Points on a hilly landscape, in no order, each with its height.
A ball rolls from a point to whichever of its 2 nearest points has the largest drop for the distance, and stops where none of them is lower. Distance is the straight distance between rows; heights are no part of it.
Z471: 35; -16; -20; -54; -18; 61; 20; -17; -44; 25; -6; -3; 8; -58; 2; -18; -5; -31; -25; -23  height 41.7
Z252: 64; -6; 27; -25; 12; 2; 56; 4; -57; -18; -41; 18; -5; -53; -4; 32; -28; -58; 22; -10  height 57.3
Z580: 37; -18; -29; -66; -11; 27; 40; 32; -5; 42; 16; -43; 20; -72; -6; -8; 13; -5; -72; 55  height 22.1
Z938: -47; 11; 2; 69; -27; 48; 15; -60; 15; -26; -10; 27; -12; 4; -18; -63; -3; -2; 9; 41  height 17.1
Z114: -33; 35; 38; 31; -5; -42; 15; -26; -39; -16; -1; 61; -40; -1; 2; -6; 32; 26; 30; -7  height 58.8
Z191: 32; -24; 4; -29; -18; 12; 26; 22; 22; 5; 18; -31; 22; -67; 11; -32; -27; 17; -69; 79  height 31.3
Z495: 22; -12; 21; 14; -5; 3; 46; 6; -25; -4; -29; 15; -7; -66; 21; 35; -26; -70; 65; -6  height 53.5
Z90: 50; -6; 22; -40; -26; 50; 20; -13; -78; -23; -7; 38; 19; -25; -8; 6; -10; -29; -31; -6  height 47.6
Z251: 3; -7; -13; -26; -47; 60; 4; -22; 0; 33; 16; -18; 14; -11; 15; -4; -3; -28; -35; -23  height 36.5
Z599: 8; -3; 71; 38; 21; 11; 42; -36; 59; 26; 14; -48; 4; 13; 32; 2; -12; 64; -18; 52  height 65.1
Z156: -31; -24; 16; 44; -54; -38; 28; -2; -14; 4; 11; 5; 17; -72; 14; -8; -26; -50; 24; 16  height 42.9
Z776: 55; -28; 33; -14; -26; 43; 11; -3; -62; -46; -6; 46; 31; -24; 25; 25; -62; -44; -33; 1  height 52.1
Z953: -67; -26; 37; 100; -36; 20; 15; -63; 18; -8; 4; -13; -1; -3; -4; -55; 3; 30; 8; 21  height 23.8
Z167: -35; 17; -18; 35; 13; 15; -22; -9; 21; 22; 2; -7; -45; 48; -14; 3; 65; 30; 58; -16  height 28.4
Z717: -1; 51; -5; -15; 3; 18; -8; -21; 7; 6; -10; 6; -15; 18; -21; -5; 8; -18; -11; -37  height 29.3
Z34: -23; 18; -15; 50; -11; 40; 11; -27; 20; -61; -27; 32; -11; 10; -23; -60; -46; -7; -15; 79  height 7.7
Z119: -58; -60; 7; 59; -38; -29; -16; -3; -17; 2; 34; -3; 28; -50; 23; -41; -31; -3; 25; 28  height 36.1
Z906: 7; -17; -34; -20; 10; -17; -29; 60; 3; -17; 21; 13; 16; -5; 4; -6; -4; 11; -60; 51  height 22.2
Z713: 40; -19; 19; -9; 50; -5; -33; 31; 2; 9; 16; 5; 1; 13; 26; 9; 25; 57; 16; 29  height 53.0
Z435: -47; -11; 24; 50; 6; -53; -5; -33; 17; 17; 14; -14; 7; 51; -15; 1; 5; 19; 57; -61  height 23.6
Z437: -9; 22; -10; 10; -3; 40; -18; -20; 64; -3; -6; -30; 6; 66; 2; 5; -21; 23; -57; 15  height 79.5
Z919: -3; -23; -32; 37; 17; -53; -27; 40; 31; -44; -14; -10; 5; -15; -27; 6; -50; -19; 27; 26  height 33.5
Z378: 14; -40; 18; 11; -22; -30; 28; 0; -16; 13; -4; -2; 1; -78; 52; 21; -10; -49; 5; 6  height 48.5
Z629: -5; 8; -13; 17; 28; -91; -18; 42; 5; -49; -24; 21; -6; 3; -25; 17; -28; -19; 48; 0  height 26.6
Z211: -4; -17; -14; -11; -26; 6; 12; -32; 21; 24; 23; -54; 24; -18; -10; -10; -42; -29; -18; -49  height 31.1
Z150: -38; 7; 0; 19; 20; -82; -38; 40; 11; 4; 12; 3; 12; 38; 1; 11; 2; 19; 17; -23  height 14.1
Z638: -18; -1; 15; 22; 23; -102; -10; 54; -4; -16; 11; 8; -10; -15; 6; 27; -6; 14; 51; -1  height 20.4
Z880: 42; 52; 2; -44; 25; -21; 23; -22; 44; 3; -5; -16; -2; 56; -32; 18; 8; -2; -77; -25  height 68.8
Z922: 46; 34; 12; -56; 27; -33; 36; -22; 14; 13; -5; -25; 1; 3; -21; 26; -9; -24; -19; -44  height 65.0
Z826: 2; -10; -51; -23; 31; 5; -46; 79; -27; -11; -4; 28; -24; 4; 18; 25; 53; 25; 41; 5  height 28.3
Z918: -14; -54; -2; -5; -39; -27; -27; 16; -24; -3; 36; 8; 44; -31; 20; -9; -54; -27; -24; -1  height 43.1
Z22: 9; -37; -19; -31; -48; -22; -8; 13; -2; 12; 40; -32; 39; -48; 11; -7; -47; -44; -42; -28  height 37.2
Z250: 55; 9; 25; -39; 25; 24; -14; -21; -44; 10; -4; 50; 6; 22; 1; -9; -10; 17; 9; -40  height 7.9
Z451: -26; 33; -16; -8; -20; 24; -22; -10; 9; -1; -13; 11; -37; 47; 0; 22; 55; 8; 12; -29  height 33.9
Z293: 12; -29; -67; -14; 0; 89; -21; 49; -1; -1; -11; -29; -9; -25; -1; 8; -3; -26; -19; 23  height 49.2
Z743: -10; -18; -27; -1; 28; -2; -51; 25; -26; 10; 13; 24; -7; 31; 8; 4; 38; 36; 66; -30  height 19.8
Z791: -61; 14; -63; 19; 4; -15; -16; 17; -27; -20; -17; 24; -21; 1; -35; -28; 19; -22; 76; -33  height 37.6
Z351: 3; -34; 24; 0; 26; -10; -27; 9; 15; 31; 20; -6; 14; 38; 43; -7; 7; 71; -13; 51  height 57.5
Z544: 29; 1; -10; -23; 7; 40; -41; -2; 56; 23; 17; -44; 47; 57; 16; -10; -35; 48; -70; 10  height 82.6
Z364: 32; 1; 45; -12; 17; 1; 8; -35; -23; 3; 11; 34; -3; -19; 18; -3; -16; -1; 29; -8  height 14.2
Z224: -38; -5; -4; 32; 22; 15; -8; -20; 53; 47; -8; -50; -27; 50; -36; 3; 81; 56; 73; -1  height 23.2
Z664: -8; 2; -10; 16; -5; -7; 14; -11; 47; 42; 10; -48; -21; -28; -4; -8; 29; 23; -10; 2  height 23.1
Z927: 6; -20; 36; 4; -50; 3; -6; -22; -48; -23; 18; 57; 23; 4; 26; 14; -79; -31; -49; -11  height 56.5
Z949: -80; 2; -52; 40; -3; -9; -10; -6; 9; -12; -14; -18; -4; 16; -59; -34; -4; -30; 64; -58  height 31.8
Z233: -5; 49; 29; 15; -1; -27; 19; 9; -42; -36; -42; 65; -49; -3; 0; 12; 45; 8; 55; -15  height 62.1
Z374: 33; 34; 28; -29; 3; 4; -9; -45; 16; 24; -1; 11; 17; 82; -8; 37; 10; -11; -47; -53  height 72.1
Z742: -66; -53; 30; 89; -51; 2; 11; -39; 11; -12; 20; -12; 23; -39; 17; -52; -49; 8; 5; 41  height 29.8
Z816: -29; 29; 12; 21; 13; -88; -13; -10; 14; 8; 22; -14; 21; 59; -20; -7; -3; 17; -5; -41  height 19.0
Z869: -46; 34; -40; -9; -15; -28; 15; 13; -33; -9; -21; 38; -32; -26; -15; -12; 45; -30; 46; -39  height 44.0
Z59: -58; 12; -8; 32; -3; -30; -16; -10; 11; -7; -4; -9; 6; 56; -36; -4; -1; -6; 76; -94  height 27.2
Z4: -24; 15; -2; 14; 19; 8; 17; -36; 62; 38; 3; -67; -32; -5; -1; -8; 55; 38; 45; -3  height 17.3
Z181: 9; 23; 7; 8; -20; 89; 8; -53; 68; 11; -13; -24; 0; 77; -5; 16; 3; 32; -77; 11  height 77.1
Z779: -14; 13; -19; -17; -8; -9; 13; 11; 14; 1; -4; -15; -20; -33; 13; 3; 23; -21; -30; 25  height 31.2
Z757: 29; 10; 25; -16; 45; -20; 13; -30; -5; -5; -1; -5; 10; -15; -18; -12; -25; 3; 60; -42  height 19.7
Z360: -8; -21; -88; -30; 1; 68; -30; 85; -17; -2; -22; -13; -31; -31; 17; 22; 50; -31; -12; 23  height 43.9
Z473: 12; -3; 14; -18; 12; 26; -33; -7; -42; 16; 25; 37; -1; 43; 1; -4; 13; 37; 50; -59  height 13.8
Z561: -22; -19; -68; -9; 22; 31; -26; 72; 0; 25; -13; -22; -20; -15; 22; 14; 57; -1; 48; 10  height 36.6
Z88: -24; 31; -33; -18; -18; -8; -5; 40; -50; -18; -2; 44; -19; -13; -20; -2; 30; -21; 3; -17  height 47.8
Z392: 32; -33; -40; -8; -2; 86; -16; 19; -2; -18; -13; -23; 2; -30; 9; -2; -43; -35; 14; -1  height 52.7
Z18: 16; 40; 31; -22; -23; 38; -5; -71; 39; 30; -4; 0; 17; 97; 1; 19; -1; 23; -82; -17  height 74.6
Z984: 7; 20; -12; 9; 18; -20; -37; 37; 20; -41; -3; 0; 6; 40; -6; 2; -24; 2; -53; 32  height 27.1
Z654: 44; 19; 50; -5; 27; 20; 32; -37; 32; 4; -6; -16; -7; 41; 15; 28; -8; 15; -70; 22  height 70.4
Z28: 62; -7; 57; 3; 40; 11; 22; -27; 39; 9; 0; -36; 14; 14; 30; 17; -20; 45; -23; 44  height 67.6
Z667: 0; 29; -10; 29; 8; 7; -9; 6; 34; -51; -38; 4; -16; 6; -13; -9; -39; -13; -42; 59  height 18.6
Z740: 29; -17; -17; -63; 7; -8; 8; 43; -34; -2; 13; 6; 25; -34; -5; -1; 10; -10; -80; 62  height 7.8
Z768: 2; 29; -4; -4; 11; 12; 17; -42; 30; 4; -10; -6; 0; -1; -25; -6; -17; -25; 38; -44  height 24.7
Z572: -26; -12; 10; 23; -32; -39; -26; 15; -38; -20; 18; 32; 4; -2; 7; -3; -22; -10; 5; 0  height 49.6
Z479: 36; 9; 24; -41; 41; -47; -14; 33; -37; -15; -5; 27; 1; -3; 0; 22; 27; 31; 30; 8  height 47.1
Z140: 57; 16; 19; -58; 35; -4; 70; 2; -26; 4; -28; -12; -3; -22; -9; 47; -3; -40; 19; -22  height 61.0
Z287: 23; 15; -15; -54; 17; -25; 0; 57; -44; -22; -13; 34; -9; -5; -28; 22; 51; -3; 4; -7  height 39.7
Z425: 21; 2; -32; -53; -9; 34; 33; 19; 7; 25; 2; -46; -14; -26; -7; 18; 40; -7; -62; 27  height 30.2
Z313: 8; -31; 51; 29; 16; 14; 2; -20; 29; 42; 17; -10; 5; 4; 48; -14; 23; 73; -2; 72  height 61.7
Z107: -46; 18; 33; 28; -25; -68; 8; -13; -39; 0; 12; 42; -1; -28; 1; -32; 26; 8; 22; 2  height 55.2

Where does a ball stop that starts at each point below?
Z233: Z150
Z114: Z211
Z776: Z211
Z717: Z250
Z18: Z34
Z654: Z287
Z293: Z250
